Each row is a point on a landscape with many valleys, with its height.
A ball rolls from a point to the lowest of its 4 nearest points, and stops where none of them is lower. Distance is the straight distance between rows; heights are no part of it.
q_692 (h 49.9): [ 10  31  49  25  12 -31 -25   4 -10]
q_645 (h 30.7): [  6 -48  56   8  -5  -1   0  28   0]
q_46 (h 16.9): [ 15 -32  36   2  -5  18 -21   7  25]
q_959 (h 31.7): [ -3  26  25  15  -6 -17 -10 -16  -7]
q_247 (h 31.4): [  5 -19 -29 -12  -8  23   1   0  32]
q_22 (h 49.1): [ 12  58  21  24  15 -23 -10   8  -6]
q_589 (h 25.0): [ 14 -29   5   0 -15  21 -36  16  36]
q_868 (h 40.2): [  1 -15   2   5 -12  17   8   0   3]
q_524 (h 27.9): [ 12 -35 -14  -2 -14  22 -31  24  36]
q_517 (h 26.6): [ 14 -22   7   3 -16  21 -15   3  27]
q_730 (h 49.3): [ 21  48  35  22  21 -19 -13  22  -7]
q_330 (h 36.7): [  2 -26  -9   0 -10  24   6  16   6]
q_883 (h 65.7): [-10  22 -20   2   4 -17  13  -4 -19]
q_893 (h 49.0): [ -8  26 -31  -8  14 -15  16  22 -32]
q_222 (h 44.7): [  1  50   6  15   5 -23  -7 -17  -8]
q_208 (h 28.5): [  5 -27  38  16  -8   1  -5  19 -13]
q_437 (h 23.8): [  4   7  29   1 -12  14 -25 -37  30]
q_340 (h 19.1): [ -4   5 -25 -11   0   4  17 -36  13]
q_97 (h 41.7): [-14  -9 -34 -15   2   2  25  14 -28]
q_903 (h 50.0): [ -6  37  -1  10   2 -19   1  -7 -14]
q_311 (h 54.2): [  4  53 -21  -7  29 -16  12  20 -16]
q_477 (h 50.1): [ 12  29  38  22  13 -23 -15  28 -16]
q_984 (h 22.9): [ 12 -22  46  -7  -3  15 -45  -7  47]
q_207 (h 17.1): [  0 -33  13   7 -10  20   4  26 -16]
q_619 (h 56.5): [-10   9 -21  -1   3 -12  16  10 -23]
q_739 (h 73.0): [-13  21 -35  -4  15 -25  21 -18 -19]
q_263 (h 37.3): [  9 -44  19   2 -10  29  -7  32   7]
q_399 (h 45.6): [-16   7 -40 -16  13 -11  19  21 -37]
q_103 (h 52.6): [  1  35  -7  10  11 -13   1  25 -26]
q_599 (h 51.4): [-12  15 -44 -19  25 -23  21   8 -33]
q_390 (h 39.9): [-10 -18 -26  -7  -5  14  21   6 -10]
q_818 (h 25.5): [ 17 -42  24  -1  -7  16 -39  26  40]
q_923 (h 30.6): [  4 -22  62  14  -2 -16 -10  13  -4]
q_505 (h 33.0): [  3 -33 -54 -25   0  25  14  15  15]
q_600 (h 42.8): [-17 -16 -43 -23  14  -2  32  16 -36]
q_793 (h 33.6): [-10  19 -15  -3  -1 -13  14 -43   7]
q_356 (h 17.9): [  1  12  53   6  -6   0 -25 -39  20]
q_407 (h 56.7): [ -4   3   4  11 -10   1   7  -6 -14]
q_954 (h 52.9): [ -8  25 -33  -6  22 -32  24 -46  -6]
q_214 (h 26.8): [  4  -6  -9  -5 -11  15   0 -20  21]
q_545 (h 12.2): [  1  29  44  18  -7 -17 -25 -30  -1]
q_126 (h 28.8): [  3   0  39  15  -8  -7 -13 -15  -2]
q_162 (h 45.1): [-12 -22 -14  -3 -10  15  20  24 -24]
q_456 (h 32.7): [ -5  29   0  -4  -9  -7   5 -51  13]
q_556 (h 33.4): [  7 -24 -60 -21   1  11  -5   5  41]
q_764 (h 39.5): [-11 -36 -44 -26   3  24  31  25 -19]
q_82 (h 37.4): [ -9 -24 -36 -21  -3  19  29  13 -12]
q_590 (h 34.6): [ -9 -18 -44 -19   9   9  27  -9   5]
q_775 (h 27.5): [ -7  35  46  14  -4 -18 -26 -46   8]
q_626 (h 34.4): [ -1 -36  -9  -1  -9  29  11  33 -12]
q_762 (h 40.8): [ -6  34 -15  -5   5 -25  11 -62   9]
q_801 (h 24.0): [  7  -6  38   1 -10  15 -20 -19  26]

Where does a ball stop that starts at each point below?
q_390 => q_340
q_868 => q_46
q_556 => q_46
q_162 => q_207
q_247 => q_340
q_739 => q_340
